Each row is a point on a landscape with many valleys, with its height.
A ball rolls from a point to the lowest of its 2 nearest points, and stops where none of them is lower. Distance is the straight distance between rows; heights are no part of it.
rit: [ 21   0  22  18   9   9  -2  16  19  15   7  -4  -1   1  10  19  -4   4
  -7   7 -12   8  22]  (h 84.0)
Tebi: [-13  22   3 -12  21  -8  40  -1 -21 -17  16  18  28  17  -1   2  -1  15
 -19   9   2 -11  -9]  (h 86.7)
Sutu: [ 16  -5   0  -8  10 -11  10   9 -12   0  10   2  14  11  10 -15   2  18
   0   8   4   8 -16]  (h 43.2)
mup: [  5   1  -6  11 -26  10   3   0   2   5  10   4  16   1 -11 -34 -17   7
  15   3   6   2   9]  (h 60.5)
nivu: [ -3 -13  -6  10 -15   3  20   7  -8   0   2 -12 -29  23   8 -22   4  17
  -6  11  21 -16  -7]  (h 46.4)
Tar: [  0 -13   8  19  -7 -12 -33  -2  14  13   2 -12  13 -34   3  34  -2 -27
  -4 -11 -26  12 -12]  (h 30.4)
Kov: [ 11 -10 -23  -1 -21  16 -16  -2  -8  11  -9  -3 -19   9  -7 -28  26  14
  13   2   3  -4  20]  (h 34.2)
zanek: [  5 -17  -4  -3   7 -16  -2  -1   7   2  -2  10  -9  20 -15  15  17   7
 -15   5   9   2   9]  (h 20.6)
Dorek: [ 29   2  19 -12  19 -19  14   7   5   6 -20  13  32   3  12  25 -16   9
  14  -2   0 -19  20]  (h 78.8)
mobub: [-11   6  -5  -2   7  14 -25 -15  10   0  16  16  15 -33  -7  -2 -12 -15
  -7  -3 -16   3  -5]  (h 40.0)
Zasa: [ -2  16   5   5 -13  10  11  -5  -4   0   3   8  17 -10 -12 -20  19 -10
 -14  -3   0  16  28]  (h 34.5)
luz: [ -5 -19  -7  -3  -7  -1   2   5 -11  -1 -16 -22 -28  14 -13 -23  14   8
   4   3  31  -7 -17]  (h 49.6)
kezos: [  8  -3 -17   6 -30   8  -3  17  -3   6  -7 -22 -20   8   4 -17   3  14
  23  -5   8   2  14]  (h 28.8)
Bopu: [  2 -23 -11   6 -28  -3  10   1  -5   6   0   9 -23   8  26 -12   1   1
  -3   2   2  -9   4]  (h 41.9)
mal: [ 17   9  22   1  21 -11  15 -10   6  -7 -15  11  31  10 -10  22 -18  17
  21  -6  -1  -3   2]  (h 79.2)
fif: [ 10 -18 -12   9  17   0  -2 -21  -1  14   6  16   8   4 -14 -19  20  -7
  12  -2   9   1  -2]  (h 43.0)
mono: [ -1  -4   0   8   4  11 -21  11   7   7  -1 -16  -9  -5   9  -5  -6 -15
  13   7 -11  -6  15]  (h 36.4)
fak: [  0  22  19  -1 -26   6  26  13   6  -6   3   2  -6  21  16  16 -21  21
 -13   6  -8  -1  20]  (h 51.0)
foza: [  8  -9  30 -22  26 -13 -13   2   2   8 -15  -9  23 -17  13   0  -7 -35
   4   8  -6   1 -16]  (h 22.5)
bibu: [ -3  -7 -13  -4 -17 -17 -11  34   2   1  13 -17   3   1  -1   0   7  -6
  -8   5  -2  20   3]  (h 11.6)
zeket: [ 10   3  16 -14  16 -18  29  -8 -20  -7 -19  18  18  10   8  22  21  19
 -20  -7 -10   8 -13]  (h 80.6)
rok: [  5  11   9 -19  27 -19  25   3  -7 -14 -11   5  -2  13   0  27  19   8
 -18   1   9  -5   8]  (h 81.2)
Ruro: [-16   1 -15  -5   5  -3  -4  -1   6  -6  -3  -9 -22  16 -12   1   9  -6
   7   6  18 -21  25]  (h 11.7)
Gozi: [  3 -10  10 -14 -18   3  -6   2  -4  -2 -18  -5  10   7   2 -37 -14   7
  13  13   2   1   5]  (h 58.1)
vod: [-43  13  -8  19   3  31 -12 -12  -5   2   2  -3  -6 -15 -26  -4   9 -37
   5 -10  -5   0  -2]  (h 21.4)
sav: [ 14  -2  20 -18  22 -17   7   2  -4  -8 -21   7  20   0  -4  16  -4  10
  -1  -1   0  11 -22]  (h 79.9)
dip: [-23  -8 -24   8 -12  22 -11   8   2   0  11   4  -1 -11 -41 -17   2  -1
   5  -6  24   3 -14]  (h 63.0)
pefun: [  3 -16 -18  24  -5  -8   2  20  -4   4   1 -31 -12   6  -4  -6  14  -2
  28  -7  16  13  -2]  (h 22.8)
gavut: [  1 -19  -2 -17  -5   8 -12   6 -12   8 -20 -12 -13   0  -3 -41  13   0
  12  10  13   0 -13]  (h 53.8)
nirap: [ -7 -18 -28  17 -20  -6 -15  36  -2  15  18 -20  -7   4 -14   3  15  -6
  11  -2   1  10   7]  (h 17.1)
ninet: [-14 -12   2  -3   0   2  -8  -9  10 -16  -8  -5 -10  13 -17   6 -24   7
   6   9  10  -8 -14]  (h 34.9)
lesut: [-12 -22 -35   8  -6  -7  -6  -4  -3  -3  16   7 -22  -7  12  10   6 -13
  -1  -7   6 -16 -10]  (h 47.3)
nam: [-24  27 -13  -8 -10  10   1 -19 -10 -18   9 -17 -10   7 -32 -25  15   6
  -8  -7  13   6 -33]  (h 65.8)
Tup: [  6  -5 -13   1  39  -1 -30 -14  14  13  11  -5   0 -16   3  13  10 -21
  11  -4 -11   5 -31]  (h 46.0)
Miga: [-13  10 -13 -25  21  15 -21 -13  11   0  14  18  -6 -31 -15  -3  -4 -13
 -11  -8   8   5 -27]  (h 43.3)
sunu: [  8 -20  -1  17 -11  19  -8  -6  11  14   0  25  -1 -23  -5  -6  -9   3
  -8  -9   4   3  13]  (h 27.6)
Dofab: [ 22   2  13   9  -3  10  13 -11   9  14   0  22  13  21  -1  -8 -12  26
   7   8  -4  -3  25]  (h 17.8)
niri: [ 16  25  17   5  17 -11   5  -7  11   5   8   5  35   9   2  24  -2  -4
   4  -2 -17  -4  36]  (h 85.1)
linu: [-11  -2  20  -4 -12  -8 -17   8  10  -5  -2  -7  21  13   6  10 -31 -11
  -2  20 -23  -7  11]  (h 23.4)
nama: [ -2  -3   8 -14   7 -15   8 -14 -17  -8 -20  -9 -17  22  24  -4  16  -3
   0   8  -8  -4   1]  (h 72.3)
vike: [-20 -15   8   9 -10   8 -19   2   8  -3 -11 -12  -1  13  -8  -5 -30 -13
  11  19  -7 -15   2]  (h 29.9)
zazo: [-14   1  -9 -16 -13 -14   1 -16 -12  -8 -12   2  -1   6   4 -16  16 -15
  -2  -4   2   0  -2]  (h 70.0)
Tima: [-17 -17  -5  -4   0  20 -39  15  -1  20 -10   2 -13 -42   2   7  -4 -28
  -4   6 -14  -7 -14]  (h 50.5)
Famek: [ 13   2   5  11 -20  -5  -3  -1  22   0  -1  -1  -8 -17  26  25 -31   3
  14 -13  -9 -14  24]  (h 36.3)
duler: [ -3  -8   2  -2  10 -11  16  -2   3   1  -1   2 -13  36  -7   8   9   3
  -9  17  14 -24  29]  (h 16.4)
kur: [  6  15  -8 -38  24  -9 -19 -12   7  -5   1  10   0 -12 -14   6   7   7
  -5  -9   5  17 -32]  (h 45.9)
saf: [  3  36  19   2 -11   9  30   7 -12 -13   9   2   1  17  15   2   0  31
 -28   5 -17  15   8]  (h 49.5)
Gomo: [  7  -3 -14  -6   5   0 -11 -21  -2   4  -5  -2  -2  23 -20 -27  20  13
  17   6   9  -3   4]  (h 39.4)
Donik: [ 10  16  -5 -19  22   2  13   1   1 -18   8  12  -7   5  -8   6  -3  38
 -13   3  17  -4  -1]  (h 49.8)
gora: [  9   4   0 -11 -11  -5  29  13 -16 -11   1 -12 -13  24  11 -30  -6  38
  -3  11  23 -15 -14]  (h 49.0)
bigar: [ 14  -1  18   5  -3  -2  13  31   5  13   8 -12  -9   6  34   9  -1  -5
 -16  14 -13   4  27]  (h 83.4)
Nisek: [ 15   7  -8  -5 -13 -10   6  11 -10   9  16   6  19  -2   9 -15  21  -3
 -11  -2 -10  20  23]  (h 37.6)
dovep: [ 17  -4   9  11   1  13 -19   8  18  11 -13  -6  -2 -26  17   6 -23  -1
  19  -6   1  -8  22]  (h 39.3)
Ruv: [  5  33   3  -8  10 -11  18   3  -3  -4  17   2  30  28   0   4  -5  18
   6   3 -13  -6  27]  (h 85.6)
kif: [ -5 -16  -9   5  15   7 -37  -1   7  26  11   2   2 -42   9  10   5 -37
  -2  -1 -19  -1 -34]  (h 51.7)
dubi: [ 18  13  25 -10  24  -1  -5  -8  -3   1 -16 -14   7  -6  24  -5   8  -4
  11   1 -15   5   8]  (h 77.3)
gugaz: [-21  -6  -2 -13  -3  26 -31  -4  -9  11 -25  -6 -13 -26   2 -20   0 -28
  12   3 -10  -8 -12]  (h 44.2)
taz: [-34   8 -14  13 -13  27   2  -9 -11  -7   7  -5 -14   0 -41 -21  17  -6
 -14   0  18   1 -21]  (h 64.1)
kul: [  6   0   3  -3  26   3  -1 -11 -13   3 -11 -19 -18   2  20 -17  26 -10
  11   3  -6   0   1]  (h 74.9)
vap: [ -9  -3  16 -13   4   1 -16 -11  -2   5 -23 -11   3 -20   7 -16  -1 -31
  16  -1  -6   8 -11]  (h 34.6)
Zuget: [ -4  11   8 -11  22  -3  13  12  -4 -13   2 -13 -14  -2   9  10  10  -6
 -19   7   3   5   6]  (h 81.8)
pefe: [-27   3 -13 -11  12  20 -17  -9   2   2  -9  -3 -22  -5 -18 -20   8 -18
   8   4  17 -18   8]  (h 18.2)
sipe: [ 20  -5   7  10  -3  -8  29   6   8   6   5  13   0  37  12  23 -13  39
   6   9  -3  -8  -7]  (h 17.6)
zavon: [ 14  21  10  -9   7  10  27  12   7  -5   5  18  -6  12   7  18 -10  38
 -22  10   6  -9  18]  (h 50.8)
Nus: [ 25  -6  -8  -3  -6 -22  16   3  -5  14  18  18  28  12   9 -11   3  10
   4  -2   3   4  14]  (h 40.3)
fuma: [ -3   3  10  27 -12   0 -13   1  12 -10   1 -18   8  -4  -6  24 -24  -8
   8  -9 -17  11  -4]  (h 29.0)
gon: [ -7  -3 -33  13 -23  16  -7   0  -2  -2  19   3   1   0 -23 -31  -6  16
  11  -5  15  -8  -4]  (h 61.9)
gezu: [-18   7   3  -9   6 -14  31  -6 -20 -21   9   4   9  12   6 -14  -9   0
 -14  10  13  -8 -26]  (h 87.4)
Sise: [-14   4  -1 -14 -21 -14  -8  15   7 -14   2   1   9  -1   1  10 -24  -8
  -6   3  -2  -5  13]  (h 18.3)
Mon: [ -8  -5  -1 -21  -8 -21  -1  -3   2  -7 -17  -4 -14  -9 -15  17  18 -19
  -8 -17  13  20 -21]  (h 25.7)
tal: [-19   8  -4  25 -10  23   1 -17 -10   1  -2   0  -2  -8 -14 -19  19 -22
   3 -11  -5   8  13]  (h 28.5)
Pego: [ 31   7   7  14  11 -11  33  13   6  14  13  10   6  23  32  26 -10  17
  11  -2  -7 -11  11]  (h 21.7)
kopu: [-17  25  -2 -24  -5  -6  12 -20 -16 -22  -7   4  -1   1 -12 -19  19  -5
 -17  -7   9   8 -24]  (h 67.8)
tabim: [ -3 -11 -29  -5  -2 -26 -10 -26   3  -5  13  18   2  -6  10  13   1 -11
   5 -13  -6 -13  -9]  (h 51.3)
zerer: [ -4   0   5  14   4   9  14  28   0  -1   8 -21 -25   0  23   0   3  -9
 -15  11   4   3  11]  (h 82.6)
Suti: [-10  27   2  -5  22 -19  37  -6 -15 -11   6  10  28  34  -1  22  12  16
  -4   0 -10 -13   9]  (h 86.2)
Lor: [ 10  14  15  28 -16 -10   9   3   9  -5  19  -6  14  -9  17  29 -24   8
  -4 -13 -23  20   3]  (h 33.3)
kaz: [  8  13  22  -1  -7   9  36   5 -17 -15  -5   9   4  -5  15 -10  -5  20
 -26  -5   5  15  -8]  (h 47.8)
Sez: [-13  -2 -14  15  -8   9  10 -19  -2 -16  11  10 -21  -5   8  -2  -2   2
 -10 -11   6  -5 -12]  (h 43.1)
fuf: [-19  -7  -6  21 -18 -16 -24  11   9  -3   4 -23  -1 -21  -1  38  -7 -29
   8 -17 -15   5  -6]  (h 22.3)
Tuke: [  9  -7   7   0 -11  18  -1 -10  10   7  -8  26  -2   3 -12  -9  -2  12
 -13   7   2  -1  34]  (h 22.4)
gosa: [ 16  -6  25  10  13  -1  -3  -6  15  10   1  19  26  -6  -6  18  -1  -9
 -16   6  -7   1  24]  (h 84.6)
Kof: [  4  -5   9  12   7   3 -31 -14  16   9  10  11  17 -28 -12  25   1 -15
 -19  -6 -20  16 -10]  (h 36.2)
toz: [ -4  18 -13 -27  19   0  -1  -7  -3 -19  14   4  -6  -1 -12  -3  -4  27
 -10   2  16   1 -37]  (h 48.2)
fite: [  0 -30 -16   9 -30  10 -12  -9  -4  14 -13  22 -13 -22  11 -10   1  -4
   3  -8  -1 -13   8]  (h 34.8)
toze: [ -4 -17  -5  -3 -10 -11 -16   8   5   0   0  -2  -4 -13  -5  10   7 -11
  -5  -5   1  16 -15]  (h 19.0)
Les: [ -5  10  13 -17  30 -13 -18   9  13  -1  -7 -24  14 -11   0  12  -3 -44
  14   1  -3   1   1]  (h 11.8)
Pebup: [-10  -2   7  10   1  13  15 -25   0 -17  -4   9  -5   5 -13  -8 -14  15
  -9   0  11   1 -26]  (h 38.6)
Vuge: [ -5  -9  -7  15 -30   1 -17   6   4   2  -8 -10 -17 -25  23  16 -13  -8
  12 -15 -19 -10   9]  (h 31.2)
Kazar: [ 21  -2   6   8 -12   4  19  16  -8  -1  10  -2   4  -6  15  -9  -5  21
  -9  -5   2  23 -12]  (h 45.8)
zat: [ 26  13  28  -7  22  -6  15   8  -5   0 -12  -1  13  -6  34  16 -12  13
   6   1 -13  -8  12]  (h 78.3)
Dosiv: [ 15  -1   9  21 -18  -1  22   2  13   4   1   5   2  28 -12   6 -22  28
  14   3   9   2   9]  (h 13.3)
vor: [  4 -14  -6  -8   1 -14   2 -15  -2  -7 -10  11  -9   6 -27   3  23  12
  -5 -10  20  18 -19]  (h 25.2)
Sida: [ 10  -5 -15   3  23   1 -33   0  12   7   9 -17  -6 -13   9   8   1  -6
  24  -2 -10  -6  -2]  (h 41.2)
Lito: [-37   1 -22  20  -4  36 -16   3 -17  20  -4  -1 -10 -21 -35  -2   7 -31
  20 -17   1  -2 -28]  (h 16.5)

Two balls start at each pair of points below. Name the first point that both come to, or write -.
zavon and rit: -
saf and gora: Sutu
niri and fak: -

Call two points neighbours if one is among the 2 nearest of the other. Go from one point of each pair to the other, from neighbour to neighbour, staying as low as possible. Name the highest point that can't be avoided.
Ruro and Les: gugaz
bibu and Vuge: kif
nivu and fuf: fak
nivu and Lito: gora
bibu and Ruro: Mon

For each start below, name the point where the ball stops.
Tebi: nivu
sav: nivu
kopu: nivu
tabim: bibu
